The views of a scene show one set of named points, each view turned or mirrored, and shifted as a whole, with a little noise and some points left out.

Scene 1
View 1
likog: [  7,  -9,  -3,  14,  -2, -12, -14,   4,   2,   5,  -9, -10,  13,  -7,   5,
  13,  -7,  -9,  -2,  12,  -9,   6,   1,  -3,  -8,   0,  -5,   5,   0,  17,
  10,  -2,  -6,  10,  12, -11,   6,  -7, -15]
deko: [ -2,  -4,  -1,  15,   3,  -7, -15,  -1,   7,   5,  -4, -13,  10,  -7,   3,
  10,  -4,  -8,   2,   6,  -5,   3,   6,  -3,  -8,  -6,  -3,  -3,   0,  12,
  10,  -2,  -5,  13,   8,  -2,   7, -12,  -3]
fepi: [  5,  -4,   1,  18,  -9,  -6, -11,  -3,   6,   9, -15, -19,  13, -13,  -5,
  10, -17,  -1,   7,   5, -19,  13,  -2,   1,  -5,   5,  -8,  -1,  -1,  11,
  22,   1,  -3,  12,   5,  -6,   2,  -8,  -8]
sasid: [  7, -11,  -7,   6,  -9, -17,  -3,  10,   8,   0,  -4,   6,  15,  -2,   4,
  -4, -12,  -9,  -4,   7,   3,  -5,   8,   3,  -8, -17,   8,  17,  -2,  10,
  15,  14,  -6,  15,  -2,  -5,  -9,  -4, -12]
zonu: [ -5,  -5,  -5,  10,   8, -11, -13,   7,   6,   0,   1,  -5,   5,   0,   3,
   9,   6, -12,  -1,  10,  12,  -7,   9,  -6, -12, -20,   0,  -3,   6,  14,
   2,  -3,  -4,  11,  13,  -6,   7, -15,  -5]
finit: [ -1,  -2,  -3,  13,  -5,  -8,  -2,   6,  14,   4,  -3,  -2,  10,  -4,  -4,
  -4, -10,  -5,   2,   5,   6,  -6,  10,   3, -10, -22,   6,   5,   1,   9,
  20,   9,  -7,  19,   1,  -3, -10, -13,  -2]
gelo: [ 13, -11, -11,   1,   4, -17,  -4,  -2,   7,   2, -19,  -8,  10,  -9, -14,
   1, -10,   5,  14,  14,   0,   9,   2,  -2,  -2, -11,  -5, -13,   7,  -1,
   9,   8,  -1,  -3,   4,  -2,  -3,  -7, -13]
mutog: [  2,  -3,   2,   1,  -6, -17,  -9,   3,   5,   0, -11, -11,   8, -10,  -8,
   8, -10,  -1,   8,   7,  -8,   9,  -2,  -7,  -8, -11,  -3,  -5,   5,   8,
  14,   4,   5,   2,   4,  -4,   3,  -6, -10]
Solub: [-11,   2,   7,   3,  -1, -15, -14,   5,   3,  -2,  -2, -13,   1,  -5,  -3,
  16,   4,  -7,   5,   7,  -1,   4,   0, -13, -15, -19,  -4,  -9,   8,  15,
   8,  -5,   7,   5,  12,  -8,  12, -12,  -5]
Loziv: [-13,   2,   1, -11,   9, -21, -11,   1,   7,  -9,   4,  -8,  -2,  -3, -10,
   7,   8,  -2,  13,   5,  13,  -2,   7, -14, -10, -35,  -1, -21,  12,   0,
   0,   2,   9,  -4,   4,   6,   9, -14,   4]
Duf: [ -8,  -5,  -6,  12,   7,  -9, -11,   7,   9,   0,   6,  -1,   7,   2,   6,
   5,   5, -14,  -3,   6,  14, -12,  13,  -3, -13, -24,   5,   1,   2,  12,
   5,   1,  -8,  17,   8,  -3,   3, -15,   0]
kule: [ -3,   5,   2,   6,  -9, -11,   1,   6,  12,   3, -13,  -9,   6,  -9, -19,
  -1, -10,   4,  12,   8,   3,   4,   1,  -2, -12, -25,   0, -10,  11,   6,
  22,   6,   3,   9,   2,  -8,  -8, -13,  -4]
nura: [  0,  -5,  -5,  10,   2, -10,  -8,   3,  10,   2,  -5,  -5,   9,  -4,  -2,
   2,  -5,  -6,   2,   7,   4,  -3,   8,   0,  -8, -16,   2,  -1,   3,   8,
  12,   5,  -5,  13,   5,  -2,  -2, -12,  -4]
dar: [ -7,   0,  -1,  28,   8,   6, -18,  -9,  11,  10,  -1, -20,  10,  -7,   3,
  12,  -4,  -9,   4,   0,  -5,   1,  10,   2,  -6,   0,  -5,  -8,  -2,  10,
  15,  -6, -10,  21,   7,   3,   9, -19,   7]
Tovu: [ -2, -11,  -8,  13,  16,  -7, -19,  -4,   8,  -1,   8,  -5,  10,  -1,  15,
   9,   2, -16,  -2,   1,   6,  -8,  17,   0,  -3,  -9,   1,   0,  -5,   5,
   1,   1, -11,  13,   3,  10,  10, -11,   5]
Kirav: [ -2,  -7,  -5,  13,   4,  -7, -13,   0,  10,   1,   3,  -4,  10,  -2,   8,
   6,  -4, -12,  -1,   2,   2,  -5,  12,   1,  -5, -11,   2,   4,  -4,   8,
   9,   4,  -9,  17,   1,   5,   3, -11,   1]
sen: [ -2, -10,  -3,  -9,  -1, -24,  -9,   7,   9, -11,  12,   8,   9,   2,   9,
  -3,  -4, -12,  -3,  -3,  10, -11,  13,  -3,  -5, -30,   9,  11,  -4,   1,
   6,  16,   0,   9,  -9,  11,   0,  -3,   2]
dasut: [ -4,  -1,  -1,   4,  -2, -13,  -6,   3,   9,  -1,  -4,  -7,   7,  -5,  -7,
   2,  -6,  -3,   7,   5,   3,   1,   6,  -4,  -9, -22,   1,  -5,   5,   6,
  14,   6,   1,   9,   1,  -1,  -1, -12,  -1]
View 2
Tovu: [  8,  -4,  -6,  12,  -1,  13,   4,  -7, -11,  -6,  -9,  -2,  -3,  -5,   1,
  -8,   8,  -8, -12,  -1,   9,  34,  -1,  -2,   9,   0,   4,   1,  -6,   4,
  -4,  11,  -2,   5,   1,   4,  19,   4,  -1]
Solub: [-12,  14,   3,  12,  -3,   8,  -3,  -1,  -1,  -4,  -7,  -1,   9,   2,  -3,
  16,  11, -14, -13, -19,  -6,  18,  -4,  -7,  15,  -9, -14,  -2, -16,   4,
  -5,  -5,  -7,  -6, -14,  10,   9,   6,  -8]
sasid: [ -2,  -4,   3,  -5,   1,   5,   7,  -9,   3,  -3,  -6,   2,  -1,  -3,  22,
   9,   9,   0, -12,   9,  23,   4,  -5,  -2,  -8,   0,  -8,   3,  -3,  -6,
  -5,  -1,  -4, -10, -10,  -6,   3,   9,  -3]
deko: [ -9,   2,   3,  13,   1,  12,   1,   4,  -2,  -6, -10,   1,   2,   0,  -5,
   3,   6,  -8, -15, -12,   2,  21,  -3,   1,   8,  -4,  -1,  -6, -13,   6,
   1,  -6,  -1,  -4,   2,   0,  12,   5,  -7]
mutog: [-16,  12,  12,   6,   2,   6,   5,   7,   6,  -4,  -5,  -2,   1,   2,   2,
  13,   2,  -5, -13,  -6,   2,   7,  -2,  -4,   9,  -5, -17,  -4, -14,  -1,
 -10, -12,  -5,  -8,  -5,   1,   4,   7,  -1]
gelo: [-20,   4,  15,  14,   5,   9,   1,  17,   2,  -2,  -5,   2,  -9,   1,   3,
  10,  -2,   2, -12,   0,   6,   7,   2,  -7,  11,   3, -13,  -2,  -4,  -6,
 -17, -10,   8,  -9,  -2,  -4,  -4,   3,   7]
dasut: [-10,   8,   3,   2,  -3,  11,   0,   4,  -1,  -2,  -8,   1,   4,   2,   4,
   8,  10,  -6,  -6,  -1,   9,  16,  -8,  -6,   6,  -3, -13,   4, -14,  -2,
  -6,  -5,   3,  -8,  -4,   5,   1,   5,   1]
nura: [ -7,   0,   2,   4,  -1,  11,   0,   0,  -3,  -3,  -9,   2,   1,   0,   7,
   6,  10,  -4, -10,  -1,  12,  17,  -6,  -2,   3,  -1,  -6,   1, -10,  -1,
  -2,  -4,   3,  -6,  -2,   0,   3,   5,  -2]
fepi: [-15,   5,  16,   2,   8,   6,  11,  11,   8, -11,  -8,  -2,   0,   1,  -5,
   4,  -5,  -4, -17,  -8,   5,   7,  -2,   5,   1,  -6,  -8, -13, -19,   6,
   0, -19,  -6,  -8,   7, -13,  12,   7,  -9]
zonu: [ -3,  -1,  -5,  15,  -4,  13,  -6,  -7,  -8,  -1,  -9,   4,   3,  -3,   4,
  10,  16, -10, -15, -11,   4,  24,  -5,  -6,   9,  -1,  -1,   2,  -4,   1,
  -2,   5,   1,  -4, -11,   7,   8,   5,  -7]
Duf: [  2,  -3,  -9,   8,  -7,  14,  -5, -12, -10,  -2, -10,   4,   6,  -3,   7,
   5,  19, -10, -10,  -5,  11,  27,  -9,  -5,   4,  -1,   1,   6,  -6,   0,
   2,   7,   3,  -4,  -8,   6,   7,   5,  -6]
Kirav: [  3,  -2,  -3,   3,  -2,  11,   5,  -6,  -5,  -5, -10,  -1,   0,  -2,   5,
  -3,   9,  -6, -10,   1,  13,  24,  -4,  -1,   3,  -2,   0,   0, -10,   3,
   0,   2,  -3,   0,   0,   0,  14,   6,  -4]
Loziv: [-12,  20,  -1,  15, -11,  14,  -9,   5,  -9,   3,  -5,  -2,   6,   5,  -1,
  12,  15, -12,  -1,  -7,  -3,  29,  -6, -16,  25,  -4, -21,  13, -12,  -4,
 -17,   4,   4,  -3, -12,  23,  -1,   2,  12]
finit: [ -4,  -1,  -1,  -5,  -4,  13,   2,  -3,  -1,  -2, -11,   4,   4,   1,  12,
   5,  12,  -3,  -6,   4,  20,  13, -13,  -1,  -6,  -2,  -5,   4, -13,  -3,
   2,  -6,   6,  -9,  -1,  -1,  -1,   7,  -3]
sen: [  7,   5,  -5,  -5,  -9,   7,   6, -15,  -5,   0,  -4,  -6,   0,  -2,  20,
   2,  13,  -5,  -1,  14,  21,  21,  -5, -10,   5,  -3, -15,  13,  -4,  -6,
 -16,  14,  -7,  -1, -14,  12,   9,   8,   9]
View 3
Tovu: [  6,  -2,  -7,  -3,   1,   5,  -9, -12, -11,  10,  -2,   7,   3,   3,   9,
  -5,   9,  -1, -12,   8,  -1, -17,   1,  -3,   4, -13,   3, -14,   2,  -4,
  11,   1,  -8,  -7, -12,  14,  11,   5,  -5]
dasut: [-13,   6,  -2,  -2,  -1,  17,  -8,   8, -13,  11,  -2,   0,  -3,   2,  -2,
 -14,  -3,   4,  -4,  -2,   1,  -8,   7,   2,  -4,  -2,   1,  -7,  -8,  -7,
   1,   0,   1,  -9,   5,  -2,   5,  -5,  -2]
sasid: [-12,   3,  -8,  -3,   2,  14,  -4,  -1,  -3,   7, -11, -10,   9,  -1,   0,
  -6,  -7,  20,   8,  10,   3, -16,  11,   5,  -1, -14,   6,  -8, -12,  -4,
   1, -10,  13,  -5,   1, -10,  13,   7,   1]
Loziv: [-14,   5,   5,  -8,   2,  11, -11,  22, -22,   6,   4,   6,  -6,   3,  -6,
 -27,  -3,  -8, -15,  -3,  -6,  -5,  -2,   6,  -2,  -7,  -7, -12, -15, -11,
   6,   7, -18, -18,  10,  13,   0, -14, -15]
likog: [ -3,  -4, -14,  -2,  -4,  24, -11,  -1,  -3,  16,  -5,  -9,  -3,   4,  -5,
  -6,   0,  10,   3,  16,   1, -15,  13,  -2,   2,   8,  11,  -6,   5,   5,
  10,   2,   2,  14,  -3,   0,   9,  -4,  -6]
mutog: [-16,   7,  -8,  -5,  -5,  24, -14,  14, -14,  14,  -2,  -9, -10,   2,  -9,
 -14,  -5,   6,   1,   6,  -3, -10,  10,  -1,  -6,   6,   2,  -6,  -4,  -3,
   3,   0,   0,   3,   2,  -4,   3,  -9,  -5]
Duf: [ -1,  -7,   2,  -1,   8,   8,  -3,  -3,  -2,   5,  -4,   7,  11,   5,   8,
 -10,   2,   4, -10,   0,   7, -14,   6,   5,  10,  -8,   5,  -9,  -7,  -7,
   7,   3,  -3, -10,   4,   9,   9,   0,  -7]
kule: [-23,   9,   1,   2,  -2,  22,  -5,  14, -13,  14,  -2,  -1,  -3,   3,  -6,
 -14,  -9,   6,   3,  -8,   3,  -3,  11,   1,  -8,   8,   0,   0, -10,  -8,
  -5,   2,   6,  -8,  13,  -9,   1,  -9,   0]
gelo: [-17,  13,  -8,   1,  -3,  17,  -4,  10, -25,  25,   2,  -1,  -5,   6, -15,
 -13,  -9,   6,  16,  16,  -9,  -4,   3,  -3, -11,  -2,   3,  -5,  -7,   2,
   5,   2,  -2,  -2,   5,  -4,   2,  -7,  -5]
Solub: [ -8,  -5,  -4,  -7,  -1,  23, -16,  16,  -6,   7,   0,  -5,  -7,   4,  -5,
 -20,   0,   0, -13,   0,   1, -10,  10,   4,   4,  10,   1,  -8,  -3,  -3,
   8,   8, -10,   3,   6,   9,   4, -14, -13]
sen: [ -8,   5,  -2, -11,   3,   4, -12,   6, -12,  -5,  -9,  -7,   6,  -5,   5,
 -14,  -3,  11,  -8,   6,  -2, -19,   3,   8,   0, -30,  -4, -17, -19, -13,
   5, -11,  -1, -20,  -4,   1,  14,   7,  -4]
nura: [ -9,   3,  -4,   1,   0,  14,  -5,   0,  -9,  12,  -4,   2,   3,   3,   0,
  -9,  -2,   6,   0,   3,   2, -10,   8,   0,  -1,  -3,   4,  -7,  -5,  -4,
   4,  -1,   3,  -6,   2,   1,   8,  -1,  -2]
dar: [  3,   0,  -7,   5,  -4,  17, -10, -15,  -9,  20,   0,  13,  -6,   6,   8,
   1,  11,  -6, -14,  -5,   4, -10,  10, -12,   0,  13,   6,  -4,  13,  -2,
   5,   5,   0,   1, -10,   7,   4,  -1,   3]
zonu: [ -2,  -8,  -1,  -3,   6,  12,  -4,   2,  -3,   9,  -2,   4,   7,   7,   2,
 -15,   2,   4,  -8,   5,   3, -13,   5,   6,   8,  -2,   5,  -8,  -6,  -3,
  11,   8,  -8,  -5,   6,  12,   8,  -5, -11]
fepi: [-11,   7, -14,   2, -10,  30, -15,  -2, -11,  21,  -4,  -7, -13,   2,  -6,
  -2,   1,   7,   2,   5,   0,  -9,  17, -10,  -8,  16,   7,  -1,   8,   1,
   1,  -1,   9,  12,  -6,  -8,   3,  -4,   3]
Kirav: [ -1,   0,  -6,  -1,   1,  11,  -8,  -8,  -7,  10,  -6,   3,   3,   1,   6,
  -4,   4,   5,  -8,   3,   2, -15,   8,  -2,   1,  -8,   4, -10,  -1,  -5,
   6,  -3,   1,  -5,  -7,   5,  11,   4,  -1]
deko: [ -2,  -1,  -9,   0,  -3,  19, -11,  -3,  -8,  15,  -2,   1,  -4,   4,   0,
  -7,   4,   1,  -7,   5,   1, -12,  11,  -3,   1,   6,   6,  -7,   4,   0,
   6,   3,  -1,   2,  -4,   4,   6,  -3,  -3]
View 4
nura: [ -9,  -4,   1,   0,  -3,  -7, -13,   4, -13,   0,   3,   6,   4,   1,   4,
  11,   3,  10,  -3,   5,  -1,  -2,   1,  -5,   1,  -5,   1,   7,   7,   2,
 -12,  -1,  -2,   6,   5, -13,   0,  13,  11]
dar: [ -8,   4,  -4,  -9,  -4,   0, -11, -17,  -8,  -3,   8,   0,  13,  -7,   0,
  -2,   0,   4,  -9,  15,  13,   2,  -1,  -1,  -3, -15,   7,  -4,  23,  15,
 -18,   5, -14,   6,   3, -17,  10,   7,  11]
Tovu: [-14,   9,   3,   0,  -1,   1, -17,   3, -16,   5, -10,   4,  11,  -3,   6,
   9,  -5,  -1, -13,  16,   0,   8,   2,  -4,   0,  -7,   7,  -8,  20,  -2,
 -23,  -8, -13,   2,   5, -10,   2,   9,  10]
fepi: [ -6, -10,  -9,  -9,  -1,   1,  -7,  -9,   2,  -4,  13,   1,  -4,   1,  -3,
 -11,   3,   6,   1,   3,   4,  -7,  -4,   6,   5,  -7,   6,  10,   3,  26,
  -3,   7, -10,   6,   0, -20,   1,   6,   4]
kule: [  4, -12,  -6,   0,  -3, -10,  -3,   7,  -8,  -8,  18,  12,   3,  -1,   3,
  12,  16,  16,   1,  -7,   7, -22,   0,  -5,  -2,  -6,  -5,  17,   0,   5,
  -6,   9,   6,  11,   6, -20,   3,   8,  14]
deko: [ -9,  -3,  -3,  -7,  -3,   2, -10,  -5,  -8,  -1,   2,   5,   1,  -1,   4,
   0,   2,   8,  -5,  12,   3,   0,   0,  -1,   1,  -7,   2,   2,  12,   9,
 -13,   1,  -8,   8,  -2, -12,   3,   9,   9]
zonu: [-12,  -1,   5,  -3,  -8,   1, -10,   2, -15,   2,  -6,   8,   1,   1,  13,
  14,   5,  14,  -7,  17,   0,   4,   3,  -8,  -2,  -6,  -6,   0,  14,  -5,
 -19,  -4,  -1,  10,  -4,  -3,   1,  16,  11]
Duf: [-15,   2,   7,  -2,  -4,  -8, -13,   1, -22,   4,  -2,   7,   4,  -1,  11,
  19,  -2,  15, -10,  15,  -2,   4,   6,  -9,  -4,  -4,  -2,  -1,  16,  -9,
 -20,  -4,  -2,   7,   2,  -8,   4,  16,  15]
Kirav: [-13,   1,   1,  -3,   1,  -6, -16,   1, -17,   3,  -1,   5,   6,  -2,   3,
   9,  -6,   6,  -9,   9,  -2,   3,   2,  -2,   0,  -4,   6,  -1,  13,   2,
 -17,  -4,  -9,   2,   6, -15,   3,  10,  11]
finit: [-12,  -6,   2,  -1,   0, -18, -14,   4, -18,   0,  12,   6,   3,  -1,   3,
  16,  -1,  17,  -4,   0,  -3,  -6,   3,  -6,  -1,   0,   2,  10,   4,   2,
 -12,   1,   0,   5,  10, -19,   4,  15,  13]
likog: [-15,  -8,  -2,  -8,  -4,   5, -12,  -6,  -3,   1,   0,   2,  -9,   6,   4,
  -6,   0,   9,   1,  11,  -5,   5,  -2,   2,   6,  -4,   2,   7,   5,  16,
  -7,  -1,  -7,   8,  -5,  -9,  -3,  14,   4]
dasut: [ -2,  -5,  -2,  -1,  -1,  -5,  -7,   9, -12,  -2,   4,  11,   3,   1,   5,
  12,   8,  11,  -4,   2,   2, -12,   1,  -3,  -1,  -4,  -2,   8,   4,   0,
 -12,   2,   1,   7,   4, -15,   2,   8,  13]
Solub: [ -1,  -5,  -3, -11,  -5,  11,   1,   0,  -7,  -3,  -3,  15,  -9,   3,  12,
   5,  10,  14,  -8,  14,   5,  -9,   1,   0,  -2,  -4,  -8,   2,   8,  -2,
 -16,   3,   1,  14, -11,  -7,   1,   5,  11]
sasid: [-18,  -9,   3,   2,   4, -16, -19,  11, -18,   5,   5,   6,  -6,   5,   2,
  13,  -6,  14,   0,  -1, -16,   0,   2,  -2,   5,   7,   5,  13,  -5,   4,
  -7,  -6,  -1,   1,  10, -16,  -4,  17,   8]
mutog: [  0, -10,  -6,  -3,   0,   4,  -4,   6,  -3,  -3,   2,  12,  -6,   5,   5,
   0,  10,   7,   0,   2,   0, -12,  -3,   2,   3,  -4,  -1,  11,  -1,   9,
  -7,   2,  -1,   9,  -3, -13,  -4,   5,   7]
Loziv: [ 10,   1,  -3,   3,  -4,  10,   1,  21, -12,  -3, -12,  22,   8,   2,  14,
  21,  21,   4, -11,   6,   9, -18,   1,  -7,  -6,  -7, -11,   1,  10, -18,
 -22,  -1,   6,  12,  -2,  -7,  -2,   1,  17]

In a view up to two points have been moved. Name them for each view, in the order of its rows, or write none.
view 1 => none
view 2 => deko
view 3 => none
view 4 => kule
